Each row is a point on a landscape with many valleys, with its height.
A ball rolls from a point to whichever of its 2 nearest points has the largest drop for the distance, and stops where none of them is lower. Distance is the straight distance between rows; heights are no part of it.
roget (h 3.79): [ -8 -28 -35  -9  -7   3   5 -25  18  11   9 -12  15 -15 -11   3   6 -18
   9   6  -2 -13  -4  34  22  29 -28 -17 -35  13  -5 -12 -11  12]
zuvov (h 4.98): [ 11 -16  10  31 -23  11  41  10  14  16 -27 -28 -14  -9 -22  -1  -8  44
  -2 -19   2  -4  24  -2  -2  36  -7 -15  -3   2 -16  14   6 -17]
Venu (h 2.79): [  0  27  37 -25  32  49  25 -18 -33  26  33  14  11  -9   0  21  29  -9
  14  23  15  -4 -25  25 -31  -2  -3  30 -20  28  -5   3  28  14]
dab (h 2.71): [-13 -13 -35  -1 -43 -10 -27   4  11   8 -25  -7  -7  12  28  14 -36 -21
  -6 -16  -8  12  18  10  33 -11  30 -56  10   4  39   4 -13   1]
geviv (h 7.72): [ 20 -13  45 -11   1  39  60  26 -13  13   7  -4   2 -41 -17   3   9  25
  -8   7  23 -27 -11 -37  -4  11   1 -13   4  15 -18  18 -15 -21]
zoz (h 4.77): [ 31  13  -3   3 -18   7   0   9   3 -32   5  -7 -16 -26 -22  12  -8  23
  21 -45 -19  -5   1  10  -4   1 -59  19 -22 -26 -54  38   7   4]
vevel (h 5.05): [-18  -3 -38  30 -30 -15 -21 -22  56   2 -42   9 -18  28  12  16  15   6
 -15  17 -17   3   5  11  11   5  16 -23   0 -16  24 -40 -10 -12]
fer (h 5.80): [-32  -4 -16   8   3 -53 -27  -7   4  17 -16  17   6  25  25 -28  -4   8
   0  -6  -8  -5  15   2  30 -14  14  -8 -12   5  16 -11  -7   6]
Voki (h 2.92): [ -8  18  12  26 -10  22  28   5  14  54 -24  23 -14   8 -44  -2   6  24
  -8  11   6  13   1  27  -7  14  15 -17  18  14   2   7  19 -63]
susu (h 4.20): [-29  11 -23   2  -7 -21 -18   2  18  22  14 -11  39   8  16 -53 -37 -12
 -18   3  -1  21 -13  -3  19   7  21 -18  11  32  48  -9   6 -13]
domi (h 3.28): [  6 -15 -18 -26  -5 -21 -32  -8   4 -23  23  -1  20 -23  10 -11 -17 -13
   5  -3  -9 -14 -16 -15  24  -7 -32   0 -15   1 -10   9 -27  30]
fevak (h 5.45): [-19   3  18  16  23 -32 -18  -7  -2  -6 -38  20 -22  34  -1  17  40  34
  -1  27 -18   1  -3 -14 -12 -21  33  16   0 -21 -19 -11  17   5]
gokaz (h 1.59): [ 28 -13  25 -20  39  13  14 -12  -1 -11  14  12  -7  -7   4  16  33   5
  13  47  16 -18 -12 -20 -43  -1  -7  34 -13  -2 -23 -19 -14  17]
nor (h 4.53): [  9   8   2   3 -13  14   7  23   0 -18  24 -34   8 -31 -10 -15 -30  20
  10 -33 -14   1   2   4   6  20 -35   3 -14  -3 -20  33  17   0]
bokon (h 6.52): [ -2 -12 -28   6  24  19 -13 -30  11 -28  24 -44  -1  -1  16  11   5 -25
  16  14  -9   7   8  30 -20  34 -27  26 -16  -9   1 -23  25  31]
gar (h 1.68): [  4   7  17 -21  31  -6 -12  -2 -40  -5  21  41 -11  19 -25  17  17  25
  -7  -2   6 -37  13   6  14 -20  19  30  33  26 -23  -6   6  11]
Tes (h 2.19): [  5 -15  18 -34  -8   1  11  33 -31  10 -12  25  -4 -12   2   1 -15 -15
  -4   3  17   8  11 -21  12 -44  42 -43  14  12   6  37 -19 -15]
lin (h 3.16): [ 22 -15  11  16 -33  14  40  13  -7 -12  -7  -8 -15 -25 -37   8  24  28
 -15 -47  12 -29   6 -39  24  -2  -5  -9  19  -5  -2   6 -30  -4]
nipur (h 3.47): [-14  43  39  27   8 -22   2  16 -44  15   9  -3   6  14  -6 -31 -11  26
  -7 -39   2   4   5 -11   0  -7   9  39  11  16   5  29  36  -4]
merak (h 4.45): [ -7  25  21  -2   6 -36 -16  12  -3 -30  14 -11  24 -10   2 -46 -14  16
  12   0 -30   9 -26 -31  -9  -9 -34  26 -14 -25 -13  18   9  26]
tefop (h 6.85): [ 18  -1 -28 -38  13   4 -42 -25 -28 -14  26   6   4 -10   8  34   9 -34
  23  -5   3 -16 -14  27  -2 -15 -35  32 -34  -7 -29  15  -9  42]
vusa (h 6.27): [ -6  31  -9  12 -30  34   7   4  -6   9  -8 -18   3 -20 -22   9  16 -42
  15 -40  -4  30 -32  30 -14   2 -38   8 -39 -10  -2  40   9  -1]
lozug (h 3.09): [ 11  15  10 -14  -3  42   6  -1  -8 -23   2  10   0  -9 -23  42  32 -28
   5   0  -3  14 -15   6 -21 -19  -1   7  11 -18  -6   2   2   3]
Kad (h 5.15): [ 10  20  26  11  -6   0   3  11 -37   9  -7   9 -25  -4  -5  21   8  -9
  23 -50   3   2  12  16 -13 -29 -20  12 -30 -22 -31  51   3   7]
Duzes (h 5.47): [-12   7 -25  -7 -27  -9 -22  -8  41 -14  21  15  23  -9  24  -2  -8 -10
 -28  14 -16   5 -14 -17  20   6  18 -31  18   4  53 -40 -28   1]
ket (h 3.07): [-10  30  52  -4  20  13  29   5 -37  22  13  11   4  -2  -5   0  24   2
   8  -1   8  -4 -11  -4 -25 -10   3  26 -15  22  -6  21  21  10]
ful (h 6.99): [ 20  -6  -9 -26  36 -16 -22 -33 -30  -4  26  13   1  11   3  22  21   2
  22 -10  12 -45   8  33   9  -3 -25  47 -34  18 -33  -2   7  44]
diri (h 4.51): [ 11  27  23  57 -39  10  40   9   4   3 -27 -27 -14  -4 -48   5  27  45
  -9 -43   2  -6   9  -6   0  30   2   5  -4  13  -4  16  19  -6]
zani (h 5.82): [-17   5 -29  34 -43 -40 -20 -19  52 -10 -31   8  -2  16   4  10  31  12
  -1   1 -30 -10  -1  -3  27  29   0 -20 -23  -5  19 -29 -25  22]
Fudo (h 2.30): [ 15 -14   9 -21   3  17  22  13  13 -10   9   1  -2 -18   8 -17 -11 -15
 -11  17  16  11  -9 -32 -12 -14   3  -6  25 -20  10 -12 -33 -20]
vipa (h 5.49): [ 22  -1 -10 -25 -22 -21 -16  -1  30 -24 -16  44  -7 -11 -23  23  11   8
  11   4 -22 -27 -14  -6  22 -29 -34 -10  -3 -19 -42  -2 -39   5]
nog (h 4.38): [ -1  -8 -22   5  -8  -5   2 -13  30  -1  -2  -2   6 -10 -13 -13 -10   6
   6  13 -18   3  -4  21   9  24 -44   6 -13 -11 -19 -12  -4  -9]
tovi (h 1.87): [ -5   7 -21 -29 -16  21 -22   5  -5  -5   7  13   4 -10   7  14 -24 -54
   8  -8  -7  13  -2  33  24 -22  -4 -43  10   0  12  10  -1 -11]
Felas (h 2.29): [-19  22 -25  -4 -40 -16 -28  14   6  15 -12  12  13   5  24 -11 -30 -40
  13 -17 -18  23   4  29  23 -24  18 -45   0  10  37  21   5  -7]
ruka (h 7.57): [ 15  11  28 -37  21  14 -11  15 -33 -18  43 -11  12 -19  17 -11 -33  14
  19  11  -7  -6 -14  -5 -18 -12  -9   7  -2  15 -20  34  28  21]
Duz (h 5.87): [-21 -17 -15  26   8 -17  -7 -16  19 -15  -7 -37   1  21  39  -9  12 -25
 -15   8  15  17  -1 -37 -17  16  24  12  -3 -16  41 -36 -11  26]
Vunu (h 3.41): [-29   4  10  31  22 -47 -11 -14  11  37 -37  20  -9  37  24 -34  21  25
 -14  14  18  14  -4 -29  -5 -19  22  33  10 -24  17 -21  -6 -26]
mita (h 2.12): [ -3 -23  27  -3 -13  22  25  13  -7   4 -15 -36  15 -10 -13  -1   0  16
  -9  21  -2  -4 -19 -40 -11  30  36 -52  -5  27  14  18   6  11]
neri (h 2.44): [  1  -9  34  44   9  -1  48  -2 -30  33 -20 -25 -25  19  12   1  13  16
 -11 -22  49 -11  30 -18 -24  16  35  16 -10   6  21   4   9  -4]
maki (h 3.11): [ -5 -17 -18  17 -29  -1 -12  16  -1  -9 -14 -36  -9   2   2  -3 -35 -14
   2 -35   3   8  29  17  19   6  14 -46   1  10  14  25   8   4]
nosez (h 3.02): [-29   9  -1  11  32 -16 -20 -12   6  23  -2  11  14  32  18 -34  -4   8
 -14  27  -2  21  -9 -10 -14 -13  22  34  22  -4  22 -24   9 -14]
Pasat (h 3.22): [  0  31   7 -13 -16  30   4  -8  11  -5   4  12  36 -16 -46  11  25 -14
  11  19 -20  19 -48  37   2   3 -28   5  -2   3 -11  -7  31  -5]
zunus (h 4.80): [ 10  12   3   3   8  -1   3   6  18  -4  -5  21  -5   0 -14 -18 -21  21
  10  24 -22  22  -7  19 -13  -8 -26  11  10 -25 -28  10   3 -30]
Sotek (h 5.00): [ 12  31  11  14 -20  15  -8  11 -12 -31  -8  -5 -10  -4 -15  17  -3  -3
  23 -34 -37  29  -3  17 -17 -17 -25  17  -9 -31 -36  39  28  12]
lorus (h 5.31): [ -7 -15  31   6  27  -8  -5  -3 -15   8 -25  -6 -29  40  29  15  10  32
   4  22   4   2  15 -18 -22  -8  46   6   3  -9 -12   4  38   1]
dep (h 3.30): [-24  23  38  12  31 -16  -1   4 -44  16  29   1  13  27  15 -30   6  -5
  -5  -9  13   9  -6 -19 -16  -9  16  37  -2  17  18   8  27  17]
dovi (h 3.65): [-13  -3  -9  -2 -18 -41 -32   6   7 -23   7 -12  20 -17  -2 -16 -15  14
  10 -18 -29  -9  -9 -24  44   2 -17 -22 -13  17  -7  16 -10  31]
muso (h 4.01): [-20  -1 -22   6  22  -7 -11 -28 -18  19   6  13   6  28 -10   4  15 -19
  -1 -13   1 -11  19  53  28  12   2  18  -4  40   4 -26  12  15]
zike (h 1.93): [  5   9  24 -22  -7  21  10  22 -23 -10   9   9  15 -15   6  -2  -6 -28
 -10   0  16  20 -15 -39  -8 -34  26 -13  28  -1  23   9 -19  -2]
senif (h 5.11): [-16 -34 -10  -1  -1 -21 -23  -1   4 -16 -14 -34  -1  -3  41   9 -25 -29
  21  24 -16  17   0 -11 -16  -6   2 -30 -31 -23  -5  15  -8  33]
nofid (h 2.87): [ 28 -25 -20 -33   3 -17 -28   8  13 -10  11   9  -1 -13  17 -16 -56 -16
  22   4  -6  -2  18  -2   9 -14 -27  -9   2 -15 -11   9 -31  -2]
pezat (h 7.39): [ 31 -28   0 -27  10   0  -3   4   1 -18  21 -25 -32 -27  20   9 -26  23
  17 -10   6 -32  29  -8  -9  11 -28  12 -34  -9 -32  23   3  22]
goki (h 4.06): [  7  35  14  36 -26  24  21   6   0   1 -19   5 -11  -4 -59  23  27   9
   1 -41 -12  11   3  23  -2  10 -12   9   5  -4 -23  24  23 -16]
lokir (h 3.48): [ -3  14 -25  47 -23  14   5 -14  27  27 -23   6  -7  27 -44  -9  -1  22
 -25  -1   0  14  10  37   4  28   8  -8  30   8  10 -22  18 -48]
mele (h 6.05): [ -3  43  -3  18 -49  29   8   1   8   5 -34  -1   6  -8 -24  16  26 -46
   6 -33  -4  35 -25  25  -9  -3  -5 -28 -20  -7  16  22   3 -16]
tirek (h 1.91): [ -1  14   0  37 -33 -14  10   2  -2  -7 -22  -8 -16   0  -5   8  22 -25
  -4 -65   3  14  15  -9   6 -17 -18   9 -18 -25  12   7 -24  10]
mami (h 4.92): [  3 -42   0 -10  19 -28 -33   5  -5 -24 -12 -17 -18  15  55   0 -32   4
   6  36  -4   8  10 -27 -25 -16  19  -8   3 -32  -5   4   9  19]
tum (h 5.58): [ 27  -4  16 -12   1  50  39   1  19   3  10 -17 -13 -33 -19   9  -6  22
   2  27   9  -7   2  17 -13  34 -14 -24  11  -1 -28  -3  30 -37]
Did (h 4.81): [ -3   0   0 -13  18 -24 -55   1  -9 -15  -5   4 -12  23  43 -11 -29  -3
   9  12 -20  17   3 -10 -16 -38  19   8  11 -36  -9   5  10   8]
dito (h 2.60): [  6 -12  23  26 -28   0  38  12 -12   2 -24 -24 -16 -11 -15  12  32   8
   1 -52  16 -14   6 -32   4  -2  -3  -3 -21  -9   4  24 -24  12]
gid (h 5.56): [-19  32  20  -4  -1 -23 -25   6 -47 -14  -8  14   8  14 -18   5  28   0
  15 -23 -24  -5  -8  -4  23 -23  11   8  -9  17 -16  31  23  33]
bukar (h 5.60): [-36   3 -16 -14  10 -38 -22  -5  -9  22 -20  11  23  16  11 -19   6 -20
  22  17 -15  -4 -15  14  28 -12  15 -25 -31  35  10  12  11  25]
tevo (h 1.60): [-12 -20  15 -19  -9  17  14  24 -17  -1  -1 -22  22 -14  12   9   0 -28
  -9  19  15  12 -23 -45 -19  -9  37 -39   2  15  36   8 -13  13]
suzon (h 5.53): [-20  -8 -34  27   5  -3  11 -21  35  14   3 -18  13  15  26 -23  -1 -18
 -34   4  23  11   8 -16   6  22  18  21  24 -10  50 -61 -22 -11]
sisan (h 5.38): [-22 -19 -16  15 -39  -9 -20   2  25  -3 -41 -31 -12  -3  19  16 -15 -16
  18  17 -28  23  -4   8  -9   5   6 -55 -23 -17   2  24   0  15]
Namot (h 5.13): [ -9  33  26  10  -6  -5  -7  22 -31  10 -28  19 -22  13  15  11  -2 -14
  15 -11  -3  39  -3  -6 -26 -51  18  -5   4 -30   1  40  14 -19]
ridov (h 7.64): [ 27   1  30 -36  15  23  28  21 -29  -3  31  -6   9 -39   3 -11 -18  20
   2  -8  17 -31   7 -26  -8  -4 -18  11  -7  24 -25  34   1  -2]
geriv (h 6.69): [  1 -15 -31 -13  20   7 -32 -36   3 -18  19 -16  10  -1  10  23  13 -24
  29  10 -20  -4 -13  30 -11  14 -44  30 -45  -9 -16 -10   5  45]
bulor (h 2.63): [  1  15  28   2  -9   9  39  21 -27  46 -18  38  -8  -3 -29   4  -1   9
   1 -10  15   6  11  16   9  -7   9 -20   8  32  -8  33   0 -44]
sozig (h 5.75): [ 33  -4  -4 -18   8  47  22   6  18 -19  29 -10   3 -42 -25  -2 -10   6
   0  10  21   3 -13  24 -17  28 -36 -16  40  -2  -2 -16  25 -48]
kufir (h 4.17): [  9  -8   5  10  14 -10   7  13 -23   6  21 -10  -6   0  12 -22 -28  14
  -8 -32  18  -9  31  -7   1   2   4  21  16  -4   5   3   0  -5]
Lubob (h 4.52): [ -7   5 -27  -5 -11  12  14 -25  23   5   0  11  21  -9 -41  24  45 -12
   4   1  -1 -22 -27  32  20  26 -40  21 -30  21  -9 -22 -12  13]
Mokol (h 6.31): [-19 -26 -30  10  -4  12 -31 -20  16 -27  14 -54  19 -10  11  21   0 -18
   3   9 -12   5  -5   8  -2  41  -1 -20 -11   8  16 -25   9  48]
Bib (h 4.24): [  6 -33 -11   1  30   4   1  -1  17   3  -1 -20 -13  13  20 -10 -26  58
 -13  49  -4 -15  23  -5  -8  26  16   2  24  -4 -20 -27  15 -20]
Depib (h 6.42): [ -3  31  19  10  -2  35  26   0 -18  26  18 -21  -4 -14   4  12  20 -23
  15 -32  18  19 -13  20 -30   4 -37  33 -53   1  -9  35  14   2]
vazu (h 5.81): [ 14   6 -13   6  -3 -38 -22  -7  18 -27  -9  36 -18  11 -10  -2   3  14
   1  -9 -21 -17  19  -9  17 -21 -21  21   4 -34 -31 -14 -20   6]
fike (h 3.95): [ 16 -28 -14 -14  41   1   2  -9  10 -10  32 -24  -3  -6  26 -21 -29  30
   2  28  13 -19  20   0 -12  34  -8  18  14   7  -5 -27  11  -2]
bugo (h 3.76): [ -7  -6   6  11  11 -14 -16 -10  13  27 -49  26 -33  37  30   4  20   8
 -22   9  14  19  13 -30   1 -31  41  15  27 -31  18 -24 -17 -40]
sop (h 4.33): [ 10  -5  -5   8   2  23  19  14 -25 -12  31 -38   7 -25  -4 -12 -18  -6
 -11 -51  18 -14  14  -7   9  24 -19  16   6  14  12  13  -1  17]
bomak (h 5.41): [ -6  18   3 -26 -29 -13  -4   7  24   3  14  50  31 -11   9  -7   5  -6
 -19   3 -11  -5 -25 -14  32 -21   5 -30  15  17  31 -15 -38 -21]
dinu (h 7.13): [ 22 -17   5 -36  33   2   9 -15 -28   5  23  17   1 -14 -12  33  25  16
   9   2  15 -62   4  11  12   9  -8  23 -35  40 -40   9  -3  23]
gidiz (h 2.39): [ 16  -4 -23 -32  -8  11 -21  -5  26 -18  18  16   6 -24   5   2 -33 -33
   9  26 -11   5 -11  26  -5 -21 -29 -24  16 -25  -3 -10 -21 -18]
bol (h 4.64): [ -5 -23   2  20   6  -2   6   0  32  24 -35 -14  -3  19   4 -15  -6  37
 -20  45 -20  14  -5 -17 -18  24  32 -15  17  -2   0  -3  18 -28]
mela (h 4.34): [  2   5 -15  22 -21 -27 -25   7  31 -38   3 -12   5   2 -11 -35 -28  42
  -7 -15 -38  13  -3 -10  30  14 -25   9  22 -25 -13 -12  -1  -4]
Lisob (h 4.99): [ 22  -5 -12 -10  11  10  -4  -2  19 -27  17  19  -9   4 -22  -4  -7  41
 -24  21 -10  -3   2 -10   3   8   9  14  60 -17 -15 -41  -1 -30]
Lis (h 5.71): [-13   9 -14  12 -42  23  -8  -3  32  -7 -40 -18  -9   2  -4  25  12 -35
   6  13 -19  33 -12  29 -15   2  13 -54  -6 -14  11  16   7 -10]
guli (h 2.58): [  0  26   2 -12  -8  30  -7 -17  17 -16   3  30  16  -6 -25  34  38 -35
   3  23 -23  16 -41  21 -13 -13 -18   9  -8 -14  -1 -22  -5   7]
Kug (h 1.89): [  9 -15  11  57 -15  -1  47   7 -11  35 -36 -23 -44  17  -6   4   3  16
 -11 -47  41  10  38 -14   0   0  21  12   7 -19  25   7 -10 -20]
toron (h 2.42): [  2  15  12 -31   2   4  15  20 -19  23  -2  49   7  -8 -25  -4  -1  -5
  -3   3  -2  -7  -7   1  19 -37  14 -24  25  23  -8  16 -13 -31]
Boni (h 4.02): [ -8 -16 -17   6  -9 -30 -32  19  19 -26   1 -21  14  -3  14 -24 -47  27
   2  12 -32  18  -6 -21  17   7  -9 -20   3 -16  -3   8  -4   6]
nota (h 4.65): [ -7  21  15 -11   2 -31 -34  -5 -11 -23   9   8  12   5  18 -12  -9 -16
  16   9 -34  21 -23 -12 -11 -35 -13  17 -11 -28 -11  11   3  24]
Bened (h 3.60): [ 11  -2  19  -6  -4 -13  28  20  -9  -8   7  24  12 -22 -36 -14   7  36
 -25 -16   0 -26  -4 -39  25  -6  -2  -4  23  14 -17  -2 -28 -11]
guri (h 2.37): [ 24   9  29 -36  33  37  13 -23 -19  -3  44  17   4 -18 -11  23  24  11
   8  42  17 -26 -25  20 -33   0 -19  47  -3  22 -26 -19  20  17]
puv (h 5.43): [-21   9   5  -9  -6 -21 -12  14 -19   5 -22   8   6   2  -6   6  16 -13
  13 -15 -15  -2  -7   0  20 -27  16 -30 -27  20  -3  28   1  18]
daka (h 1.69): [-11   8  -1  -5   3   3  -9 -17  29  -9   1  19  19   7   6   6  26 -28
  11  59 -25  24 -46  10 -24 -16  -7   1 -12 -15   7 -29   1  17]
loko (h 5.01): [  4   7  26   9   7   4   0  17   2   5 -24  22 -22  16   3   2  -8  14
   0  23 -13  33 -10 -15 -25 -33  18   0  23 -34 -15  21   7 -30]
vek (h 3.35): [-15  21  -1  13  -2  13  35  -7  -3  35   0  26   4   6 -23  -6  42 -31
 -18   0  31   6  -3  10  -2   1   7   9  -2  23  37 -22 -19 -22]
fodul (h 4.70): [ 15   8 -10  -3 -16  12  -5  14  23 -42  18 -10  17 -19 -26 -15 -27  35
 -14  11 -26   4 -14  -3  20  25 -11 -10  45 -10 -17 -14  11 -15]
rafe (h 3.68): [  5   2  -9   4  30  28   7 -12  -1   0  47 -25  -7  -2  11 -19 -25  12
  -3   5  18  -1  26  33 -11  36  -8  23  22  10   2 -25  34 -16]
pige (h 2.03): [ -4 -15  14 -18  31 -11 -12   4 -25 -21  14   0   6  14   6  15  15  21
 -11  25   0 -32   1 -26   4   3  33  10  16  24 -10 -17   7  28]
Votez (h 6.09): [-24 -19  -5  20 -10 -16 -20 -12  -1 -28  -1 -55   9  -6  25   4   8 -20
  -5 -10   2   4  -6 -38  -1  28   4  -9 -22   4  31  -7 -12  52]
Tupel (h 1.34): [ 44   6  12 -26  29   1 -12  -2 -28 -21  43  29 -16   2 -12  20  11   6
   9 -11  19 -31  15   6 -15 -15  -7  58  26   9 -25 -15   6  18]
Viten (h 5.29): [  2  -1   5 -19   3  -2   0  11 -40  11 -19  13 -11   3  13  27  15 -41
  20 -27   3   2  18  14   3 -39   6 -14 -30  -2 -11  47  -6  16]
seb (h 7.27): [ 26 -24  -2 -34  27   2   9  -3 -28  19  21   5 -18 -16  18   8 -14   3
  24 -19  37 -61  30   8  -2   2 -24  28 -38  13 -44  24 -14  15]
Kis (h 4.97): [-18 -19  -7  -9  10 -18  -7   8  13  24 -15   3  23  12   0 -32  -9  44
 -22  41  -8  -8 -15 -22  16  14  34 -21  15  40   8  -4   7 -22]
rurip (h 5.08): [  0   2  -7 -14 -22  -5   8 -12  13  -8  -8  34   1  -6 -29  27  38   5
   3  -4  -9 -23 -15  12  29  -3 -24   3 -22   8 -25   1 -29   9]
mek (h 6.11): [-20  18 -37  13 -16 -44 -21 -26  28   4  -3  29  21  17  -2  -8  10 -10
  -2   2 -28  -6  -1  20  40   7 -13   2 -10  14  20 -35 -10  10]
zimu (h 5.34): [ 17   4  19  28 -14  47  39   4  25   4 -19 -25 -38 -14 -17  20  -3  49
  -3  10   0   4  11  24 -27  40  -7 -17   9 -12 -41   5  34 -35]
ses (h 4.23): [  4  29  24   9   4 -23  12  14  -3  -7  20   3  21  -9   5 -53 -12   6
   3 -26   4   6 -15 -35  -4  -8 -35  34 -10 -20  -3  12 -19   1]
laf (h 2.45): [ -8 -48  -5 -25  20   0 -11  -1 -21   2   6 -20   7  -2  20  15   1 -11
  -1  42  15 -25   8 -11   4  10  35 -25 -13  23   7  -1  -1  33]
paka (h 2.57): [-19 -11 -11  -7  27  -3 -27 -15  28  10  -9  12   5  28  24 -10  -8   2
  -2  61 -20  26 -15  -1 -30 -14   6   5   3 -21  15 -32   4  -5]
Punar (h 5.19): [-19 -10  -2 -24 -12 -25   0  14  13  14  -5  29  27  -9   4 -30  -6  21
 -21  15   2 -14 -16 -32  42 -15  35 -34  18  37  21  -9 -26 -21]
sagev (h 5.12): [-17   2 -29   5 -26   3  -2  -6  27  14   5  -3  15  12  30  -3  -2 -35
 -24  -2  21   7   4  -4  12  12  28 -31  11   7  73 -40 -31 -12]
nis (h 3.90): [-17  38  -7  20  -6  -9   3   3  -7  12  15  -9  37  13 -16 -49 -10  -9
 -19 -31   0  16 -16  -8  14   5  15  10  24  35  50  -2   9  -5]
resir (h 7.47): [ 37  -3   3  -7  13   4 -17   6 -17 -50  26 -23 -22 -15  14   0 -14   6
  15 -34   4 -10  25 -11 -19  -4 -24  40   5 -15 -17  15  12  30]
Biv (h 5.21): [-13   7  43   4  17  -6  12   9 -39  22 -22  11 -33  25  30  18   8  -7
  17   7  16  10  10  -2 -35 -29  32   0 -18 -15  -3  34  17   0]
tokir (h 2.82): [  0  -4   2   8  -3  18  46   2   4  13   4  10   3  -8   1   2  16 -26
 -24  -8  39   1  -2 -28  -8  -1  14  -2  26  -9  38 -29 -39 -28]
kiga (h 4.46): [-10  17 -27  16 -26  11 -32  -9  34   4 -43  18 -21  39  18  32   6 -18
 -21   5 -18  22   6  24   1 -18  38 -24  25 -27  21 -22   3 -33]
kam (h 3.72): [ -8 -10  -2  -4  25   6  15 -11 -25  26   7  17   2  16   3  13  20 -29
  -1   8  26  -8  14  20  -6  -9  24   8  -2  20  17 -11  -4  -4]
diso (h 7.52): [ 26  14  11 -30   9  10 -35   5 -30 -47  32 -20   3 -21   3  14 -18  10
  13 -21 -21 -14  -3  -7  -6  -7  -8  19  -3   0 -27  32  15  47]
Nages (h 5.64): [ -2  -8  -9  13  18 -51 -28 -19   4  -9 -36  34 -39  41   5  18  24   8
   7   3  -4 -20  30   7  -1 -27   9  21  -2 -40 -29 -20 -10   8]
lidu (h 2.66): [  3 -36  -6 -11 -16  24  25  21  15  -1  -2 -43  20 -32   0  -7 -26   0
  -6  15   6  -2  -7 -14   5  46   1 -58   4  13   6  12  -5 -12]
ved (h 3.20): [  0 -46 -31 -19   0  22   2  -4  25   7   3 -29  11 -23   1  11 -21 -24
   6  29   3 -10   6  34  10  37 -18 -57 -13  15   0  -8   2 -10]
kip (h 3.64): [ -4  39  28  23  -9   4  17  21 -23   8  14  10  17   5 -30 -35   1  14
 -24 -31   5   8 -14 -14   3  -6  10  14  27  19  11  10   9 -12]
kitu (h 4.09): [  4   7  -7   7  -7  -8  -6 -13  27   3 -42  41 -41  32  19  39  14 -24
  -7   4   4   7  20  -1  -2 -36  19  -5  23 -44  11 -37 -30 -25]
Fikat (h 2.91): [ -7   9  31  45  23  12  33 -10  -2  14  -2 -28 -21  14  12   0  17  18
  -9   8  25   3  13 -12 -40  29  15  36  -6  -9   6 -19  18  -2]
sele (h 1.21): [  3  15  -9  46 -19 -19  15  10  -5  17 -22   2 -27  21  -6 -14  -6  -2
 -11 -63  19   8  33  -4  19 -15   4   9  10 -15  18  -2 -17 -25]
Zemi (h 3.98): [-15  26 -26  28   1  -4  -9 -19  16  15  -7  18   3  33 -32   0  14  -1
 -16  -7   0   7   5  47  20  21   5  16  20  19  15 -32  23 -23]
Kov (h 3.34): [-10   3   8  23  32  16  20 -18   5  20  20 -17   7  11  16 -16   1  -2
  -2  23  19  18  -5  15 -39  27  -8  37   1  -2  12 -25  22  -5]
pagun (h 5.22): [ 33 -27 -16 -28  27  12   2 -13  18 -15  21  21 -12  -1 -22  11 -11  21
  -1  41   1 -24   8  22   4   4  -8  10  43   5 -25 -39  -5 -28]
Botes (h 3.04): [ -3 -38 -23 -15  -5   0 -18  10 -25  16   6 -29  10 -11  11   9 -34 -24
  19 -21   6  -8  27  18  28  19   9 -40 -23  37   4  32   3  20]
mopok (h 4.47): [-20 -26 -20  -4  14 -24  11   6  11  29  10  -8  27   0  37 -58 -39 -14
 -14  15  26  11   8  -5  17  11  -7  -7  -6   6  36 -13 -22 -12]
fov (h 0.75): [ 44 -17  12 -22  28  28  15  -6  -6 -31  23   3 -26 -12  -5  26  20  10
   3   9  22 -26  17 -20 -29  -2   6  30  16 -15 -24 -17  -7   9]
gibub (h 2.78): [ 11 -67 -15 -36   1  -2   2  14 -24   6   1 -13   2 -21  17  10 -33 -13
   3  14  24 -17  30  -1  18  11  20 -44 -12  18   7  20 -18  18]
mev (h 3.70): [ 11  34  -3  12 -17  32   0   2   9 -17   4 -11   9  -5 -48   9  17   8
   2 -14 -14  23 -21  30  -5  26 -28   3  14 -13 -13   7  33 -14]
kopu (h 4.73): [-30 -19 -28  -3   6 -23   6  -3  14  38  -1   3  13  11  35 -24   1 -47
  -3  14  24   6  17  14  15   7   4 -10 -20  13  48 -34 -20   2]
Nika (h 3.93): [  4   0   5  -7  27 -16  16   5  -5   1  26  14  16  -5 -10 -24  -2  19
  -3  -3   5 -15   2 -22  10   8 -18  31  -1  10  -7 -12 -14   3]

For each start below, name the point where the ball stops.
fevak: tevo
bomak: sele
Lisob: tovi
susu: fov
vazu: tevo
zani: daka
Zemi: tevo
